Points, in no order, along strands that fork and pass close to each other.
In the rows, zero is written as 128.
Points whose rows are less than 121 apart are linked; no others are.
k_999: [113 151 165 139 128 155 201 135  99 136 102  61 118 114 135 175 125 116
 169 176 148 120 127 140  97  96  88]
k_541: [140 111 155 151 106 155 115 103 105 119 113 152 130  84 148  78 144 131
 172  96 137 150 100 132 145 121 109]
k_960: [156 113  99 133 166  94  82 111  93  78  73 142 145 144 203 102 108 127
 131 103 132 151 114 101 144 104 142]
k_403: [ 91 179 140 113 130 129 157 152 138 173 121 132  80 117  84 168 107 162
 165 177 126 102 130 171  95 125 120]
k_739: [106 149 151 149 114 180  97 125 152 117 130 105 148  17 121  99 165 173
 174 122 137 124 121  72 173 116 123]
k_901: [151 102 120  93  82  92 181 101  76 158 153  98 131 144 103  85  93  96
 128 149 117 163 140 120 115 114  88]
k_105: [ 92 142 165 172 138 156 137 149 152 131 135  87 122  84  98 170 130 159
 163 155 167  91 152 148  97 131 155]
k_786: [109 157 168 132 137 137 195 184 137 139 121 110 127 163 114 192 137 136
 118 177 129  90 164 196  53  90 141]
k_128: [ 97 157 176 136 101 184 134 146  79 168 100  90 120 119 148 121 103  89
 169 176 126 132 166 158 115 155 110]
k_672: [126 113 105  75 125  84 142 155  97  95 142 167 120 187 157 125 125  90
  62 134  76 142 100 168 114  96 158]
k_816: [103 167 145 108 121 144 157 153 131 151 128 112  81  99 115 147 124 133
 201 151 122 116 128 140 103 152 105]
k_382: [152 120 149  87 133  82 166 146 101 132 142 130 138 205 190 113 111  82
 133 107  81 112 145 123 121 159 132]
k_316: [115 119 155 115 119 108 143 171 105  98 179 160 114 163 199 143 140 107
 108 140  43  84 124 168 101 129 157]
k_691: [ 77 158 119 146 118 142 152 128 161 181 113 119 115  43  86 111 151 120
 133 191 142 156 130 137 159 153  86]
k_812: [ 86 145  90 115 115 107 133 144 153 178 129 159 134  65 103  90 138 118
 135 149 133 179 138 117 139 148 114]
k_537: [117 144 120 128 142 136 119 142 176 141 113 143 139  33 101  92 137 137
 119 115 138 159  95  83 214 161 119]
k_285: [104 143 154 162 114 155 172 125 103 137 116  62 123  62 131 146 160 137
 189 154 166 127 109 128 113 104  99]
k_484: [111 122 139 152 156 183  85 132 131 130 144 111 133 136  96 146 124 114
 103 144 150 103 119 134  95 167 161]
k_229: [155 114 114 144 151 201  41 108 135  63 103 147 161  94 124 116  95 149
 112  82 131 114 138 101 159 147 160]
k_483: [148  95 145 133 126 136  87 135 113  78 132 141 127 148 204 130 146 133
 126  84  87  89 115 124 108 133 177]
k_668: [130 143  57  79 166  64 166 121 139 140  90 158 144 153 121 115 101 115
 106 132 159 170 109 124 139  92  98]
k_434: [ 80 119 136 146 101 162 165 122 133 175 120 104 112  81  89 133 131 122
 133 155 175 161 133 161 147 144  80]
k_265: [119 109 138 134  74 117 182  98  69 185 136  89 132 142  76 105 135  73
 120 159 154 162 146 137 132 126  71]
k_416: [117 137 161 182 145 175 104 106 150 101 123  73 136  82  90 175 121 134
 159 131 172  64 146 138 115 128 158]
k_284: [ 99 139 124 126 121 148  77 149 172 121 132 109 143  39 112 107 164 169
 139 111 151 113 103  60 139  98 102]
k_286: [125 109 158 138 125 158  84 132 119 115 113 138 148 160 134 119 140  92
 137 118 138 122 135 141 123 156 157]
k_83: [132 104  78  90 124  51 153 137 139 120 140 149 121 163 186 132 124 158
 124 105 137 134 106 102 116  60  94]
k_400: [158 118 133  96 101  75 186 140  89 141 174 111 132 187 116 122 117  90
 108 145 100 140 139 110  94 108 106]
k_603: [137  72 107  97 136  56 158  97  84 129  83 142 130 159 147 111  97  81
 105 112 124 167 112 160 148 107 116]
k_857: [186  95 171 141 115 149  73 115 101  63 106 151 151 169 163 119 148  75
 112 124  89 147 131 179 185 141 188]
k_339: [121 144 120 143 152 136 113 131 183 109 137 145 144  31  73 110 140 161
 114 100 160 112 127  88 198 167 113]
k_22: [137 101  94 135 147  88  60 133 117  77 104 139 150 145 171 126 106 163
  99  82 131 136 107  85 142  96 161]
k_389: [118 103 137 160 123 163 143 166 136  82 175 125 111 151  98 185 132 125
  71 159 101 105 134 173  80 128 175]
k_788: [109 119 141 136 107 122 168 159  79 109 177 140  91 160 143 165 109 126
 128 167  62  98 142 188 104 144 160]
k_954: [126 115 145 142 123 151 154 131 127 192 140 119 122 187 117 145 120  88
  92 148 148 147 134 175 104 138 122]
k_643: [148  80 182 145 110 127 145 171 127  87 188  98 128 166 172 154 142 135
  99 119 117 110 116 114 102  93 162]
k_221: [147 121 107 148 161 112  91 124 159  96 122 140 142  74  90 121 121 169
  97  68 177 131  89  69 185 136 115]
k_674: [126 143 126  87 108 139 224 126 135 204 154  96 100 148 121 115 106 117
 159 180 109 127 146 106 113 132  75]
k_683: [124 108  77 119 121  74 141 132 110 122 141 137 151 110 153 117 109 159
 129  95 139 160 109  64 134 102  98]
k_931: [103 161 137 120 124 135 167 136 196 164 150  92  99  54 112 141 151 169
 166 134 133 129  95  95 148 119 121]
k_383: [150 119 184 147 106 167  71 109  93 101 100 133 139 176 125 119 143  87
 145 122 117 144 156 168 171 154 165]
k_215: [173 140 112 164 148 162  32  81 150  63  95 159 168  78 148  95 136 180
 113  79 144 115 148  68 183 133 141]
k_201: [103 169 104 115 132 114 190 134 166 191 167 111 119 146 168 155 154 154
 166 172 108 118 144 107  79 108 106]
k_911: [109 161 143 150 153 168 174 158 160 163 132 115 102  93  88 175 103 171
 140 158 163 102 138 178  99 128 135]
k_252: [128  85 141 155 145 168 147 138 161  87 179 129 122 131 102 168 109 159
  80 117 123  89 119 149  86 110 157]
k_834: [ 91 156 162 128 106 164 178 137  94 174  90  83 102 111 130 146 113  98
 138 190 138 115 142 167 103 116  85]
k_340: [167 101 136 101 155  71 107 165 117  45  87 147 129 160 162 123 113  87
  86 118 102 135 101 156 156  83 197]
k_962: [121  98 114 158 134 139 148 132 169 120 162 144 103 128  75 142 144 149
 115 112 140 123 122 144  92 114 120]
k_97: [138  73 135 129 100  88 151 121  80 131 122 139 136 144 146 100 135  78
 123 117 123 155 121 170 132 123 130]
k_273: [119 188 145 117 136 135 226 181 129 164 124 109  98 179 131 178 129 145
 156 187 129  94 164 172  70  83  98]
k_578: [166 148 103 138 139 132  80  79 146 108  73 138 161  73 197  71 144 172
 167 108 132 164 132  89 190 122 141]
k_840: [123 125 173 140 128 138 179 176 136 123 167  89 113 174 153 178 166  96
 119 169 104  74 139 166  60 108 149]
k_452: [165 121 134 125 151 145  24 101 193 108 125  91 134  67 124 101 134 188
 103  72 138  79 132  60 152 112 143]
k_69: [141 115 110 117 166 171  58 118 154  78 136 144 135 117 141 127  90 158
 107  86 126  66 141  94 114 109 158]
k_361: [ 93 161  91 124 144 153 163 143 181 161 162 139 137 141 117 153 134 166
 125 174 138 117 137 105  88 118 126]
k_785: [123 152 131 158 142 177  86 107 156 140 116 142 114  68  83 129  84 161
 141 131 129 105 166 151 150 180 149]
k_650: [120 128 147 107 124 115 166 159 141 157 157 141 140 191 174 152 113 109
 156 110 124 100 156 137 101 163 148]
k_101: [118 143 132  96 118 137 175 135 169 177 140 124  80  86 109 130 123 149
 170 136 115 127  89 113 129 144  96]
k_614: [168 137 132 149 129 166  58 100 148  72  74 154 202  95 155  91 152 163
 152  87 149 157 144  85 190 126 134]
k_915: [125 127  94 135 101  91 195 112 157 186 142 133 111 163  91 143 146 134
 100 140 147 177 147 154 109 119  78]
k_250: [172  80 150 120 151 109  73 145 120  50 117 140 158 154 131 110 118  90
  96  97 141 144  81 141 153  98 206]
k_774: [147  98  82  88 158  60 143 153 161 102 143 157 134 187 184 135 121 148
  85  98 145 113 110 125 118  61 143]
k_906: [121  90  58  97 137  48 181 125 102 106  89 135 135 177 145 130  95  99
  87 133 136 183 125 119 141  80 104]
k_122: [139 137 122 135 128 198  79 104 143 103  97 165 141  84 111 102 114 135
 143 114 132 118 146 141 149 173 126]
k_798: [135 124  98 121 163  90 127 127 183 115 119 159 127  97 102 128 134 161
 111  79 179 132  83 103 148 129 119]
k_801: [ 86 151 109 106 140 142 114 130 125 156 114 155 118 152 132 119 111 113
 111 156 111 118 142 143  97 155 128]
k_747: [ 88 132  72 107 123  83 172 110  85 148 161 154 136 163 142 152 128 124
 110 148 106 144 148 135 109 128  94]
k_147: [141  92 167 150 108 121 187 175 135 109 184 102 107 178 146 158 173 117
 109 125 117 100 114 153  72  81 138]
k_472: [165 160 139 147 136 178  46  87 195 105 119 108 164  61  99  89 152 151
 175 104 148  95 168  90 185 124 158]
k_365: [131 101 127 128 162 151 102 144 146  78 177 144 124 133 134 151 113 151
  82 111 106  86 105 114  81 105 183]
k_25: [130 109  99 114 153 103 152 133 175 131 139 157 123 135 108 132 150 152
 113  93 146 140  93 124 107 102 115]
k_269: [141  96 140 107 136  83 128 164 116  77 170 156 118 159 193 131 130 113
  66 134  60 111  79 161 115  93 174]
k_607: [151 123  98 140 169  89  88 134 138 117 136 118 162 150 154 122 133 167
  95 101 152 141 114  83 127 113 165]
k_731: [151  98 129 128 143 128  79 139 117 102 123 155 152 167 109 115 139  83
  92 107 144 144 110 145 134 120 181]
k_947: [147 133 126 135 146 136 101 109 145 150 151  99 137 116 138 115 125 174
 132 107 142 131 102  89 123 139 153]
k_590: [141 118  81 131 140  78 125 118 117 138 101 160 139 142  61 114 132  97
  75 106 158 183 102 127 167 150 113]
k_724: [126 148  91 118 127 117 106 122 141 136  97 151 141  78 103  90 135 128
 135 123 132 169 119 111 182 159 103]
k_363: [147 175 155 186 122 201  64 104 103 107 103 113 146 115 112 108 141 151
 186 135 118  98 160 126 118 146 158]
k_850: [110 157 115  99 126 119 245 122 132 179 181 107 114 171 171 125 110 141
 146 163 104 108 150 125 101 137  85]
k_413: [138 137  89  66 175  74 133 135 136 158  76 147 151 151 153  94  95 104
 143 117 162 160 117 119 130 109 135]
k_104: [122 143 169 113  93 128 144 117  86 208 118 102 121 159  77 100 105  69
 136 159 141 162 152 127 146 146  87]
k_827: [158 178 169 163 129 211  49  64 156  95 110 115 161 101 103 100 169 158
 192 118 144  99 153 108 171 136 156]
k_975: [120 162 112 114 155 144 107 142 181 147 171 124 135 123 126 140 106 178
 136 130 140 113 132  89 115 140 161]
k_255: [136 115  88 105 112  58 143 106  84 164 107 129 132 136  73  99 122  84
  97 125 147 200 123 133 155 135  74]
k_445: [ 99 133 144 113 106 164 119 111  92 178 105 142 123 139 168 114 100  95
 150 155  96 124 149 138 113 179 115]
k_419: [ 82 134 118 122  93  88 150 158  86 127 173 159  90 180 115 188 121 125
  64 172  79 136 156 195 118 136 146]
k_656: [110 118  78 113 103  62 153 127  80 124 157 174 115 187  97 168 111 106
  87 140  97 158 139 162 122 134 109]
k_817: [131  89 149 110 111 111 131 149 125 114 157 126 120 159 209 119 141 138
 118  90 108  90 109 107 104 104 134]
k_146: [ 90 146 133 128 138 164 132 131 154 179 122 123 107 147  95 142 121 110
  96 162 145 136 133 154  96 168 123]
k_296: [104 123  59  76 120  59 183 116 111 135 163 181 137 180 155 144 120 151
 113 115 109 141 133 117 118  82  96]
k_778: [127 162 143 121 113 137 104 127 105 140  99 146  98  92  92 110 122 124
 179 128 107 154 129 131 169 173  90]
k_360: [153 134 109 133 151  72  83 139 107  87  88 154 134 130  72 125 135 112
  96  85 166 167 113 119 168 153 124]
k_737: [111 151 153 156  98 133 117 127  60 157 109 118  83 120  75 146 123 117
 148 139 121 144 123 150 144 166  92]
k_503: [151 164 181 155 123 184  92 129 114 107  92 114 127 134 143 144 147 134
 194 140 102  81 148 131 104 161 160]
k_900: [143 123 121  72 100  70 198 142  79 148 153 146 134 213 173 143 103  78
 111 141  80 129 159 131 118 142 124]
k_980: [167 133 106 111 109 114  97  65 102 130  72 120 163 115 192  77 137 120
 187 114 114 177 130  81 174 135 124]
k_61: [160 147 126 137 153 172  55  90 197 114 131  92 116  54 104 110 136 153
 153  94 146  56 148  90 150 131 155]
k_240: [119 121  98  90 136 100 101 128  99 114 112 176 120 185 159 132 108  89
  95 130  94 119 125 143 106 128 141]
k_57: [140 116 158 163 138 174  83  88 157 100 134  83 142  89 100 136 150 140
 152  84 174  74 133 120 129 140 164]
k_95: [105 124 149 169 108 150 132  98 114 130 129 100 141  65 140 108 158 141
 184 120 144 144 117  97 135 128 105]
k_559: [118 138 157 178 125 163 114 119 100 114 123 105  92  95  41 163 133 129
 125 123 133 128 109 146 135 170 105]
k_632: [127  83 159 153  94 135 115  99  77 138 106 149 126 121 123  89 120  94
 143 106 121 162 128 167 155 132 109]
k_63: [128 115  68 113 105 101 166  99 143 183 136 125 126 140  78 105 150 103
  91 157 145 194 133 113 129 117  54]
k_197: [128 156 163 118 133 125 148 152 132 155 131 114 116 148 157 158 134 133
 176 127 118  81 127 128  91 151 126]
k_742: [ 99 117 126 152  95 126 194 136 140 190 128 101  86 129  78 148 128 120
 106 180 151 174 165 175 125 126  58]
k_880: [139 134 101 111 127 124  73  93  97 115  91 150 137 143 185  98 129 135
 142 115 105 152 122 101 135 144 112]
k_501: [165  94 176 150 103 139  66 139 110  65 127 127 146 153 198 121 150  93
 122 118  63 106 116 138 136 144 190]
k_450: [154 127 138 164 145 144  73  93 123 110 134 103 130 115 105 133 159 163
 136  98 143 111 106 103 146 150 139]

A fork is a point with three links, a tip a point with one. Leave the first point through the second and follow the links. Name the first fork or tip that comes.
k_590; k_255 -> k_724
k_197; k_650 -> k_104
k_691; k_434 -> k_360
k_786; k_840 -> k_286

A fork is a point with three links. Follow the links from the first point to the second and name the forks in between, in order.
k_911; k_363 -> k_57 > k_61
k_503; k_816 -> k_61 > k_57
k_947; k_816 -> k_57
k_788; k_786 -> k_801 > k_146 > k_286
k_975; k_737 -> k_947 > k_229 > k_252 > k_724
k_742; k_880 -> k_724 > k_252 > k_229
k_901; k_69 -> k_816 > k_57 > k_947 > k_229
k_812; k_450 -> k_724 > k_252 > k_229 > k_947
k_365; k_197 -> k_229 > k_947 > k_57 > k_816
k_683; k_906 -> k_83 > k_801 > k_95

Follow the links from the first point to the second, and from the first to the third. Name the last point that the two ways share.
k_840; k_999; k_250 -> k_286
k_361; k_365; k_901 -> k_947
k_603; k_774; k_250 -> k_801
k_413; k_316; k_643 -> k_801
